Each row is a point on a landscape with many valleys, with its height.
A ball rolls from a point to the lowest of its 6 nearest points, and stops where none of them is lower. Distance is the straight distance between rows; heights are no part of it.
J303 h=273:  30 -37  -7   0  33  57 -13   0  14   1  17  11  19 -13 -14 -42  -8   7 -18   4 -13  30   6 -33   0 -10 -34  35   3
J777 h=59: -42 -19  18 -27 -42 -71  29 -19 -58   5 -35  -9 -23 -18  26  62 -23  -4  13 -14 -27 -30  -7  23   5 -45  55 -65 -38
J545 h=315: -26  59  29  -2  -2 -54  -1 -11 -16 -10 -23 -11 -14  30  42  30 -13 -29  10  11 -23 -14 -26  60 -10   4  46 -61  19
J606 h=815: -32 -16  10 -19 -35 -67  16  -9 -31  13 -21 -12 -15 -17  15  57 -15   0  16 -22 -16 -23  10  14  13 -50  36 -39 -43
J549 h=186:  -5   5 -12   4 -21  -9  18   0  -3   3  -5  -1   5   5 -10   6  17  -4   2   1  32 -20   0   0   2  13   5   2  -5
J411 h=244:  34 -15  -9   1  39  54 -25   7  26  -1  28  14   9  -3  -9 -41  -2  12 -18   4 -14  34   4 -25 -10   8 -40  35   8
J845 h=320: -13  -6 -23  -2 -26   2  15   0  -8  11  -4  -9  11  -8 -13   2   6  -2   5   5  29 -18   5  -7   6  -6  14   7 -20
J939 h=375:  18  21   9  11  12   2   5   7  11  -7  12  12 -10  21 -15  -2  37  17 -14  -8   6   5 -13   5 -15  55 -25   6  26
J26 h=279: -24  -7 -24  -9 -30 -15   9   2 -15  18 -11 -20   5 -16  -8   7  -2   0  12  -2  23 -23  19  -5  14 -38  24  15 -36
J47 h=132: -47  18  30  -8 -22 -74  11 -22 -45   2 -37 -12 -20   6  42  47 -12 -13   7  -4 -37 -20 -22  42  -6 -27  61 -65 -14
J375 h=164:  24 -59  -8   9  29  60 -11  -3  10   0  12   9  30 -33 -13 -36 -19  10 -19  -2 -13  31  15 -51  22 -30 -39  32  -4
J11 h=452:  21 -64  -7  15  22  61 -13   0  14  -6   9   9  37 -38 -16 -34 -29  12 -22  -4 -10  38  22 -62  24 -34 -42  38  -1
J749 h=471: -36 -31   7 -35 -44 -68  31 -11 -46  12 -34  -6 -13 -35  11  58 -19  -2  17 -17 -19 -33   4   8  15 -60  49 -51 -51
J8 h=389:   9   5  -3   8   2   5  15   1   1   4   7   6  -1  11 -16  -5  28  11 -11  -3  16  -1  -8  -2  -9  38 -18   6   3
J600 h=157:  36 -17  -8  10  43  63 -36  14  37  -7  29  17  10  -3 -10 -51 -13   8 -14   5 -15  43  13 -31   2   6 -46  45  16
J45 h=478: -17  -3 -17  -1 -27 -16  14   2  -9  12 -10 -14   6  -7  -5  15   2  -4  16   3  30 -22  16   0  10 -19  17   6 -18
J585 h=503: -32  56  29  -4  -4 -60  -2 -15 -25  -3 -28 -16 -20  25  46  36  -7 -26   7   9 -34 -13 -26  61 -10  -3  60 -64  10
J783 h=159: -17  53  28   6  -3 -40   5  -3  -3 -24  -6  -3 -11  29  28  27  -8 -38  11  17  -1 -20 -19  47   2  25  29 -51  37
J728 h=394:  18  11   6  12   9   8   4   3   9  -1  12  11  -6  14 -17  -5  32  14 -12  -7   7   3 -10   0 -18  46 -27   8  14
J988 h=353: -24  13   7  -2 -29 -44   9  -5  -7   3 -11 -17  -9   6  11  35 -11 -12  21  -4  14 -22   9  15  13 -15  20 -17  -8
J80 h=364:  31 -42  -8  18  38  66 -32   8  33  -9  18  12  23 -27 -14 -41 -24  10 -21  -2 -13  45  26 -52  20 -20 -48  51  16
J262 h=485:  -9  37  26  12  -7 -29  13   4   2 -26   0   2  -8  27  13  29   7 -26   3  11  11 -24 -20  34   5  39  12 -34  31
J646 h=231: -17 -26 -33  -9 -28  10  12   0 -21  18 -10 -20  14 -21 -14 -10  -7   2   3   3  20 -22  11 -15  12 -35  24  23 -31
J229 h=295: -17  35  20   6 -12 -37   7   0  -7 -20  -9  -5 -10  21  22  30  -5 -29  13   8   6 -26  -6  34  11  22  18 -40  27
J5 h=156: -32  17  21  -9 -22 -60   4  -9 -24  -3 -19 -16 -19   8  34  45 -18 -18  14  -7 -16 -17  -1  32   8 -22  36 -44  -5
J539 h=285:  50  34 -10   2  41  54 -37  17  55 -11  34  26 -17  18  -8 -42   9  21   9   7   6  34  -9  -3 -26  54 -45  29  45
J853 h=254:  36  -2  -6   3  41  54 -32   9  38  -2  28  16   1   1 -13 -48   2  11 -11   8 -10  36   5 -18 -14  16 -43  39  17
J644 h=187:   7 -20 -15  -3  -1  25  13  -4  -9   9   2   3  12   0 -21 -19  17   7  -9   4  19  -3  -5 -14 -11   9  -9  16 -13
J941 h=184:  37   9  -9   0  41  41 -25  13  34   2  27  16  -6  11 -11 -39  12  20  -6  -3  -5  32  -3 -12 -23  33 -37  30  22
J702 h=174:  47  22  -9   0  41  59 -36  16  54  -7  29  23 -11  10  -7 -51   4  15   0  11  -3  39   0 -13 -19  37 -46  38  33
J338 h=367:  26 -54 -11  25  33  67 -24   6  29 -10   8  12  32 -41 -16 -35 -26  10 -19  -8 -10  47  35 -71  34 -32 -58  54   8
J640 h=390:  13 -10  -8   3  11  23   6  -1   0   4  12   7   7   7 -16 -22  20  12 -15  -1   9   9  -9 -11 -16  23 -19  15  -4
J448 h=538: -27   8  -2  -8 -31 -37   9   0  -6   9 -12 -17  -5   1   3  30  -6  -9  19  -5  19 -24  16   8  16 -21  19  -5 -16
J300 h=551: -32 -16   3 -22 -38 -55  17  -2 -22  17 -18 -17  -5 -25   2  48 -13   5  17 -17 -10 -29  15   7  15 -57  36 -19 -49
J491 h=354: -27   1  -1 -12 -33 -48  10   0 -15  15 -17 -21  -6 -16   0  38  -9  -3  20 -15   4 -26  21   6  19 -41  31 -12 -33
J141 h=322:   1  13   5   9  -9 -13  18   4   2 -14   4   3  -2  10  -7  10  25  -2  -8  -2  20 -14  -8   6  -4  36  -5 -10  10
J408 h=456:   8  25  17  16   2 -14  14   5   7 -19   3   8 -11  20  -3  12  33   1  -5   0  14  -8 -15  16  -2  58 -16 -12  29
J724 h=202: -35  29  29  -4 -13 -61   2 -14 -25  -5 -21 -15 -21  18  39  48 -16 -24  15  -6 -24 -17  -9  41   0 -16  48 -53   3
J669 h=407: -39  56  34  -6 -10 -67  -2 -20 -33   1 -31 -11 -15  27  43  37  -5 -24   7   5 -35 -10 -32  61 -17  -7  62 -68   4
J889 h=357:  28  17   2   2  23  24 -10   4  24   1  18  11  -8  18 -13 -24  32  22 -10  -5  -5  21 -11  -3 -26  41 -35  22  21
J299 h=450:  34 -31 -15  24  39  71 -36  15  42 -14  25  19  19 -21 -12 -47 -22   5 -12   5  -7  46  32 -58  24  -9 -53  56  25
J784 h=314: -17 -11 -25  -6 -28  -3  13   3 -13  18  -8 -14   8 -11 -11   3   3   0   6   2  28 -22  12  -8   7 -27  17  16 -27
J157 h=377:  21 -44  -8   1  23  51   0  -6   2   3  12   7  23 -13 -15 -34  -4   9 -18   3  -3  20  -1 -33  -2 -10 -23  27 -12
J658 h=363:  31  29   3   8  27  18 -10   9  24  -5  20  14 -19  21 -11 -16  31  26  -5  -8  -6  22 -15   3 -30  53 -38  17  33
J477 h=444: -18   8  -8  -1 -28 -29  15  -1  -7   4  -7 -13  -1   2   2  21   1  -7  13   2  24 -26  13   8  11  -4  13  -4  -8
J295 h=224: -44  41  34  -7 -16 -71   5 -20 -41   1 -32 -15 -18  19  40  39  -3 -17   0   4 -43 -14 -28  53 -17 -15  64 -70  -8
J901 h=87:  -7 -41 -35  -5 -20  34  11   1 -28  15  -7 -14  24 -24 -16 -20 -11   3   1   9  19 -14   9 -22  10 -37  12  25 -26
J757 h=214:  -4 -35 -28  -4 -12  31  11  -1 -19  10  -5  -9  22 -17 -16 -23  -4   1  -4   7  21  -6   3 -23   3 -26   9  22 -24
J445 h=349:   9 -51 -23  -6   4  51   5  -4 -16   8  -2   3  28 -23 -15 -32 -14   5 -10   7   9   7   1 -35   7 -23  -6  26 -18
J43 h=398:  40  -5  -8   5  47  64 -37  13  44 -12  35  22   1  -1  -6 -52  -6   5  -7  10  -5  41  11 -25  -3  15 -46  44  25
J574 h=432:  20 -15  -8   0  18  31   2  -1  10   5  12  11   8   1 -21 -28  18  13 -15   3   1  14  -7 -12 -19  19 -21  22  -5
J697 h=138: -36   1  23 -15 -28 -72  11 -13 -33   4 -25 -16 -21  -5  22  51 -15  -9  14 -15 -22 -18  -1  28   8 -37  41 -47 -25
J998 h=170:  13  31  24  22   9 -11   8  11  11 -20   7  11 -14  25  -6  16  37   4 -13  -4   5  -3 -14  15  -9  63 -17  -3  37
J169 h=252: -13  12  -1   4 -24 -20  17   2  -4   0  -1  -5   0   9  -6  17   8  -9   8   5  30 -23   3   4   8   8   9  -6  -1
J217 h=268: -27   8   4  -8 -31 -51  10  -2 -14  10 -15 -19  -9  -2  12  41 -10  -7  21 -13   0 -22  17  13  16 -35  27 -20 -22
J844 h=335: -35 -20  -8 -23 -41 -44  17   3 -19  22 -18 -22   1 -32  -5  40  -9   9  16 -18  -5 -28  20   4  20 -61  34  -3 -52
J675 h=311:  29  -2  -2   4  29  32  -8   2  17   7  19   9   0  10 -14 -32  18  20 -14  -5  -3  23  -9 -13 -21  28 -30  26   7
J496 h=342: -28  -8  -8 -14 -35 -47  10  -1 -13  22 -13 -17  -4 -21   0  33  -7   4  17 -17   4 -27  20   4  16 -49  29  -6 -41
J974 h=151: -42 -10  23 -17 -31 -73  20 -20 -47   6 -36 -11 -20 -13  29  56 -19  -6  12 -14 -30 -23  -9  26   5 -42  50 -64 -30
J62 h=562:  14 -63 -18   1  10  59   4  -6  -6   1   0   4  35 -35 -16 -37 -23   4 -13   3   0  13   4 -45  12 -30 -18  27 -13
J554 h=207:  11 -39 -20  -5   5  41   9  -3  -9   9   1   1  24 -15 -17 -29   1   5 -14   9  15   7  -3 -25  -4  -8  -6  19 -15
J126 h=416:  42  32  -7   4  36  38 -29  15  45  -3  23  20 -17  18 -10 -34  19  21   7   2  -2  33  -6  -2 -33  52 -41  28  42
J28 h=391: -33  50  27  -6  -9 -62  -5 -14 -29  -2 -30 -13 -16  27  44  39 -13 -26   8   3 -31 -10 -24  54  -7  -8  56 -63   5
J852 h=242: -11 -15 -26  -5 -27  12  11   1 -16  15  -7  -8  19 -10 -17 -12   3   1  -1   6  27 -18   3 -12   5 -13  13  15 -23
J738 h=163: -31   6  13 -10 -28 -59  10  -8 -22   9 -21 -16 -13  -2  20  45 -17 -10  19 -11  -3 -23  13  24  14 -33  32 -32 -19
J759 h=206: -17  28  12   6 -16 -36  13  -2  -2 -11  -8 -10  -8  17  14  30  -3 -20  15   5  19 -24   0  22  12  14  13 -28  14
J224 h=223: -14 -28 -32  -3 -28  21  10  -4 -23  14  -7 -13  19 -19 -18 -18  -4   2   1   9  18 -16   9 -18   5 -31  20  24 -26
J962 h=336:  38  19  -9  -1  39  48 -33  13  43  -1  29  20 -14  13 -11 -46  10  15  -5   4  -8  36   2  -9 -24  38 -47  33  26
J839 h=182:   2 -10 -16   1  -9  14  15  -6  -8   7   3   1  15   2 -16 -11  20   3  -6   5  25 -10  -3 -11  -7  15   0   9 -15
J737 h=278:  27 -31  -8   0  28  48 -11  -3  10   7  16  10  17  -4 -12 -38   2  13 -20   2  -6  28   0 -25  -5   2 -30  28  -4
J327 h=236: -26  25  18  -2 -20 -52  10  -6 -13  -5 -11 -11 -15  14  25  40 -14 -20  16   0  -1 -21   3  30  11  -4  29 -32   7
J894 h=327:  29 -47  -6  13  33  61 -23   9  22  -6  16  11  22 -23 -16 -38 -16   6 -16   0 -17  40  21 -45  13 -19 -44  45   7
J983 h=197: -23  40  26   2 -10 -49   1  -7 -11 -13 -12 -12 -16  21  29  36 -14 -28  16   6  -4 -21  -8  42   8   5  29 -45  17
J462 h=290:  56  31  -9   3  43  68 -41  25  68 -20  35  35 -15   8 -12 -53   4  14  10  20   7  37  -9  -8 -24  60 -48  32  52
J732 h=247:  35  -8  -4  -1  38  46 -22   3  26   2  24  14   3   5 -10 -44   8  13 -16  -1 -10  32   5 -17 -12  17 -41  34   9
J947 h=415:  46   8 -11   9  49  72 -45  20  56 -17  34  30   0   3  -9 -55  -6   6  -1  19  -1  40   8 -27  -4  28 -49  44  34
J330 h=341: -10  21  10  13 -16 -28  16   0   2 -17  -4  -1  -6  17   2  21  10 -14   8   6  23 -20  -1  15  11  25   4 -19  14
J745 h=283:  26 -14  -7   1  33  39  -8   1  18   2  21  12   5   0 -16 -34  14  17 -18  -1  -6  25  -8 -14 -19  13 -32  28   4
J245 h=443:   2  27  20  18  -5 -17  15   7   4 -21   1   7  -7  21   2  21  25  -9  -3   5  12 -14 -19  23   1  53  -7 -22  30
J651 h=225: -38  32  27  -6 -13 -67   4 -16 -37  -1 -29 -14 -19  15  40  43 -14 -24  10  -3 -37 -18 -22  49  -7 -19  56 -64  -5
J223 h=294: -28 -16 -23 -13 -35 -20  10   8 -18  24 -16 -20  10 -26 -10  13  -8   4  10  -9  10 -27  23  -5  15 -51  33  20 -41
J837 h=552:  21 -54 -11   1  15  56  -1  -3  -1   2   7   4  29 -27 -14 -38 -15   4 -19   0  -7  22   5 -41   4 -21 -26  26  -7
J884 h=118:   9  -8 -11   3  -2  15  14  -1  -1   7   6   5  10   5 -15  -9  20   9  -8   4  20  -5 -11  -9 -10  22  -9  10  -3
J555 h=501:  -1  37  27  15  -3 -23  14   4   7 -31   3   6  -8  24  11  24  16 -21  -1   7   9 -15 -16  32   3  48   5 -30  36
J854 h=362:  26  25   4   9  19  11  -6   9  22  -7  17  15 -16  23  -8  -9  31  24 -11 -10  -4  15 -17   3 -24  57 -35  14  28

Two balls start at each pair of points below. Name the first point that both come to, or write -.
J988, J300 => J738
J327, J496 => J697
J844, J491 => J738

Where does a ball stop that starts at each point below?
J141 => J884
J169 => J884
J477 => J884
J157 => J884

Call two points neighbours if one is among the 6 nearest of the other. Go from one point of each pair to the other, from neighbour to neighbour, staying as low as possible. Name the highest point that can't be avoided.
J702, J600 => J732
J375, J600 => J303
J375, J998 => J854
J777, J783 => J983
